Points on a hilly landscape, in no order, each with its height.
A ball rolls from a point to the lowest of its 2 nearest points, and stops where none of them is lower. Distance is the straight distance between rows; heights are no part of it.
J272 height 293: [  6  -7  27  37   6   3  40  10 -16  12 -32  -6  17 -42  18  11  34   6
   6 -31   2  -2   4]
J408 height 772: [ 16   2  -8 -29  -7 -24  -6  32  31 -46  29  24 -18 -17  37 -35 -12  -5
   9   2 -11  -8 -32]
J937 height 364: [ 12   4 -20  -8   7 -59  12   7  20  16 -24 -11  -6 -19  23 -25  14  11
   8   5 -41   6 -32]
J453 height 334: [ 29 -15   6  30 -26 -28  -1 -28  11  -8 -22 -24 -20 -21 -12 -21 -14  55
 -27   7  32  -3 -29]
J958 height 585: [-25   0  -1 -15 -25   1 -21 -10  -1  -6  50   3  -8  28 -13  27 -23 -17
   8   2   4   6  -6]
J799 height 331: [  1  -2 -47 -15  28  41  23   9 -23  -8  13 -12  -2  20 -25  17  15  -2
 -22  -3 -19   8  39]
J775 height 660: [ 59  -1 -27   7  40  39  25 -24 -18  13 -19   7 -10   1 -34   5  -1  20
  -2  11   8  42  -1]
J991 height 477: [  6   7  16  21  24  38  35  -1  24  42   1  10  13  30  -8  21  28  -9
  -1 -49   0   8  11]
J641 height 617: [-31  27  10 -27  -5  -1 -16  -3 -16  10  20 -15  12  -6 -13  29 -16 -38
  18  12  18  -6  34]
J360 height 548: [ -4  -6 -10  -4   7  35  -2  -2   8  19   7   7  28  30 -24  27  29 -27
  17 -14   2   4   2]
J25 height 650: [ 24  -4  -6 -45 -16 -28 -18  34  24 -10  -4   2  33  -7  16  13  -5  28
   4 -22  24  -3 -17]
J458 height 451: [ 32  22  21  -4  17   1  37  -1 -11  36  -7  29  14 -24   4  15 -22   9
  15 -27  15  55 -32]
J856 height 630: [ 26  19 -44  -3  26  44   7 -15  -9 -17  11   2 -27 -14   5 -29 -24   3
 -31  20 -13  24  -8]
J67 height 194: [ 13  13  48  45  10  31   4 -10  10  34  -1  14  10  67 -15 -37   1   2
 -15  14   4  10  36]
J989 height 251: [  2  14 -10 -25  35  28  36  17 -17 -11  20  -3   9  -9 -22  38  21 -22
  -4 -32  -4  21  32]
J383 height 678: [ -8 -40  -6 -22 -16  -2 -68 -13 -25 -34   7  -3 -17   0 -19  23  24 -18
  34  19  -6   3 -26]
J755 height 519: [-14  17   5 -27   6  13  11  -9 -31  25   5 -34  33 -17  57  27  -7  -9
  16  -8  17  14  28]
J746 height 683: [ 41   9  18 -43   1 -39  13  48  25 -33  -7  14   2 -28  10  -1   6  23
  -6 -30  15 -11   0]
J864 height 404: [ -1   3   5  22   7  16  21   3  -6 -35   0  -2 -15 -31 -17   2  13  12
 -40   7  -4 -25  35]
J840 height 685: [-40  12  -8 -32  -5  14 -30  42  13 -31   1  16 -13  28 -37  12 -15 -43
 -11  -6   2 -42  29]
J842 height 795: [ -4  11  45  28  -4   2 -43 -36   5   7   6  32 -34   1 -29 -13 -16  -9
  17  27 -13   7 -30]
J420 height 592: [ -9 -20   6  21  17  40 -24  -8  -1   9 -26   9   2  48 -40 -25  19   0
   8  39  -8  -2  31]
J5 height 595: [ 43  -3  33  -3  30   7  43  -8 -24   6 -15  15 -19 -26 -48  36 -13  38
  -1 -28  19  28  16]
J820 height 243: [-47 -19 -14  -8 -19 -43 -37  -2 -18 -26  14  -1 -23 -15  20 -18 -13 -21
  23  25 -19 -22 -13]
J410 height 819: [ -6  25 -14 -16 -11 -33  27  37  -4 -25  39  20   4 -22  25 -17 -13 -24
 -11 -13 -32  11 -23]
J381 height 280: [-17 -10  11 -11 -23 -28 -10  -1  26  -1  26 -43  10 -11  17  13  39   2
   3  -9   9 -28  14]
J398 height 390: [ -3  21  32  67  12  37  22 -14 -21  23  -7  35   3  24 -22 -11 -11 -26
 -17  21   4   5  42]
J699 height 649: [-26  19 -10 -27 -12   6  -3  49  29 -22   0  14  11  18 -40  10  15 -25
 -12 -32   1 -17  -8]
J19 height 419: [ 31   6  -2   1  -7  44  -2   9  20  -4  14  15   8  18  41  -6 -10  -7
 -22 -14  11  -2  -5]
J542 height 428: [  5 -20 -54 -17  31  46  -4  -3 -15 -15  28  -9 -18  40  -7 -17   9   4
  -5  34 -35   4  32]
J904 height 614: [ 14 -26 -13 -13   6  35 -51  -3  -2 -28   0  20 -12  17 -16   0   6 -14
  20  26 -15   1  -8]
J183 height 355: [-23 -13  -3  -6 -19  -3  -3   9  33 -13  30 -17 -28  10  -8   9  26 -19
 -12  -6  -6 -47  16]
J446 height 715: [-20 -11   1  -2 -18 -12 -36  -4 -20 -18 -13  -5  18 -26 -21  10  35 -32
  37  30   2   0  -9]
J622 height 232: [ 23 -13   7  38 -15   8   0 -26  17 -11  -9 -26 -20  23 -18 -12 -25  50
 -50 -19  50 -12 -15]
J683 height 446: [-13 -35 -13   5  -7  22 -20  14  30  -6   1  -2  -6  53 -37  11  31  -4
 -20 -12 -14 -38  16]
J762 height 362: [-34 -19  -2  21 -45   0 -11   6  -1  29 -19  -1  -2  13   6  -4  16 -27
  -1  -9 -23 -18 -52]
J64 height 397: [  3 -10  31  21   4  24  33  21   3  19 -22   2  35  -2   0  31  38  -6
   5 -61  20  -1  11]
J118 height 87: [ -8 -13  -5   1 -17  -7   4 -18  29  -9  23 -16 -12  20   8   5 -28  46
 -37 -23  40  -7  -3]
J250 height 719: [ 29   7  -7 -34  12 -75  14  43  30 -32  12  11  10 -10  36 -18  -9  17
   3 -21 -18  -1 -16]
J236 height 576: [-21   0 -53   0  -2  23   2  -8 -16 -44  20   0 -31  -4   8 -13 -46  18
 -35  16   6   2  -2]
J300 height 640: [  8  14   9   9  50  42   2 -16  -7  14 -17   8  15  32 -41  -9  11  22
   2  24   7  20  47]
J297 height 478: [ -1  20  25  46  23  33  24  -7 -15 -11 -13  25  -1 -23 -19  -5  19 -17
 -15  17   0 -14  34]
J580 height 684: [ 18  18 -11  12  16  31  15 -13 -24 -20  21  37 -16 -25  -4 -13 -15 -28
   2  29 -25  25 -12]
J801 height 197: [ -4 -12 -12 -13  -4 -59  -4   2   4  -2  -5 -59  23 -18  27   1  38   4
  15   6 -16  -2  15]
J223 height 699: [ 59 -15 -20  -8  46  34  -5 -16  -5  -1 -44  14 -14   5 -53 -19  10  22
  12  45   5  21  15]
J261 height 843: [ -6 -20  30  22 -20   0 -31 -23  14   6  41  40 -45  26 -11  -4  -3 -27
  12  -4 -30   3 -49]
J972 height 744: [ -8  25   4   2   6  -3 -11   9 -10  -7 -23  11  19 -43   4 -11  15 -27
  24  25   7   2  -7]
J593 height 732: [ 53   7   5 -14  36  13 -19 -39  15  -1   2   8 -41  10 -39 -25 -18  29
   7  39   2  23  -3]
J915 height 492: [-11  24  25 -14  -5  -8  -3  -8   7  24  16 -24   7 -12  70   2 -10   4
   4  -9  16 -10  37]
J53 height 556: [  3   1 -29  -2  22  28  14 -15 -35  30 -32 -22  32 -27  30  14   6   4
  20  -2  19  32  -5]
J728 height 261: [ 39 -10  -2  -9  -5  29  -9  -3  40 -17  21   7   6  40  10   6 -21  42
 -31 -25  29  -9   2]
J752 height 412: [-14  -2  -5   3 -18 -52 -13  -1  27  13 -15 -19  26  24  44 -14 -17  35
 -11 -21   1 -12 -14]
J433 height 426: [  1  -8  16  11 -26 -48 -18 -11  15 -11   4   2  -9 -18   7 -13 -11  30
   8  25   6 -13 -24]
J49 height 335: [  4   3  23  32   2  16  21 -11   2  -1 -18 -24 -18 -14 -10  -3   5  40
 -47 -27  17 -15  13]
J80 height 498: [-31   8   0  -8 -28 -23   7  -6  -4  61  31 -25  -1  24   9  23  -6 -49
  13 -14  -3  -6  -1]
J412 height 641: [  6  13  -5  37  -8   9  25 -13 -41   4  11  13  12 -36   1   7 -10 -19
 -11  24  -6  22  -5]
J279 height 623: [ 43   2 -11 -30  28   1  21 -17 -13  -8  -5  10 -27 -35 -43  16 -10  38
 -10  12   8  16  10]
J282 height 316: [ 26  16  18   0  -4  10  -1 -15  23  31   4  24   8  -4 -11   2  -2  -8
  18 -10   5  28 -38]
J824 height 378: [-35 -16  20   5 -23 -42 -13 -28  23 -15  43 -13 -31 -15  12 -11 -12   5
  15  23   7 -22   1]
J114 height 597: [-20  11 -35  22   3  15  23  -9 -53  20 -19  -1  24 -22   9   7  -1 -35
  22  16   6  31   0]
J504 height 329: [-24  -1 -14  15 -21 -25  -8  -5  -6  35 -49 -27  36   7  16 -14  -5  30
 -12  -1   1  -1 -20]
J823 height 445: [  9  16  48  -4   9 -45   3   9  20   1  -2  -8  16 -24  58 -17   8  23
   8  -6  -3 -12  21]
J369 height 113: [ 26  -1  23  -2  32  24  19  13 -16 -31  -5   9  30 -25 -16  37  16  -3
  18 -22  29  12  38]
J860 height 530: [-41  -7 -31 -10 -12   2  -2 -16   0 -19  22 -11 -27   5  48 -18 -57  12
 -12  20  20 -15   3]
J635 height 610: [ 10   4 -10 -36 -12  -8  -3  37  14 -14  -1  11  35  -1 -33  30  13  -8
   4 -29  21  11 -19]
J319 height 742: [-46  28 -35 -37  -1 -26   0  35 -11  13  -5 -11   5  12  36 -14 -20 -48
   6   0 -27  -7   1]
J105 height 26: [-25 -14 -31  -1 -25 -37  -5   7 -30 -26  11 -31   4 -19  22  -3   4   0
   1  20 -14 -11   0]
J222 height 279: [ 53 -11  48   6  -5   3  20  10  -7 -11   4   6  26 -25  13  29   4  27
  -1 -26  22   1  14]
J601 height 543: [ 46   1  27   9  23   4  51  10 -28   8 -34  49   5 -19 -24  30 -19  13
  29 -40  35  42   1]
J598 height 320: [-59  -6   5  15 -34 -16 -30  -3 -46  16 -26   4  -5  -6 -25   7 -17 -24
   5  34 -10 -19  -8]
J817 height 528: [ 43 -13 -33 -22  28  49 -23  -5  -8 -32  16  16   1  17  -6  -6   0  12
   9  37 -14  15  18]
J834 height 763: [ 10  19  17 -16   4   4 -37 -30  28  -5  11  24 -39  -7  -4 -16 -26  12
  17  28  10   7 -28]
J696 height 539: [-10  -2 -11  11 -26  14   2 -20   7  38  32  -9   7  35 -10  21   0 -10
 -10 -18  -7   7 -20]
J48 height 717: [-41  14 -26 -34 -16  -5 -13  47 -23 -26   4   4 -11  -5  -2  -8 -15 -68
   0  13 -17 -26  13]
J244 height 483: [-49 -14 -24  -9 -20 -35 -10   0  13  12   4 -25 -13  27  59 -20 -45   5
  -2   3  -1 -24  -3]
J862 height 395: [ 35   2  36  20  20  28  -7 -15  33  27  -1  27   1  42 -39 -22   4   1
  10  10  -2  15  -8]
J332 height 124: [-15   7   2   9  17 -24  28  16  -8  22 -45 -27   6 -29  49 -15  29   6
 -11 -18 -26 -11  10]
J859 height 526: [-27 -19 -11  19   2  38 -19  -5   4  19 -39   5  -3  46 -51  -5  28 -11
  -8   3 -16 -26  -6]
J668 height 411: [-27  -5 -17  -5  -3 -65 -19   9  17 -17   0   0 -13   9  29 -34  -8  -1
  15  11 -43 -15 -32]
J265 height 458: [-40  -1  -8  -3 -28 -37   6  15  -6  27  -7 -25  22   7  -2   9  22 -41
  20 -14 -17   1 -22]
J213 height 191: [-52 -15   8  31 -41 -36 -30  -2  -2  19 -33 -15   3   7  13 -22  -4   2
  -4  20  -8 -37 -18]
J382 height 374: [ 19   3  65  15 -11 -34  22   4 -15  -2  13  -9  28 -22  50  18  -3  35
   4 -34   6   8  13]
J72 height 258: [ 11 -11 -17  -4   6 -13  27 -13   8  30 -22 -39 -17 -38  21  -7  30  30
  -8 -14 -16   2 -23]

Call two points neighbours if one is among the 2 nearest of the other. Go from one point of each pair to the other, from neighbour to neighbour, staying as low as possible. Name the highest point that can't be avoided.
J118 and J67: J19
J696 and J635: J319
J282 and J332: J433
J67 and J282: J862
J332 and J105: J668

Where does a ball stop that starts at each point below?
J580: J213
J420: J105
J834: J282
J972: J369
J446: J369
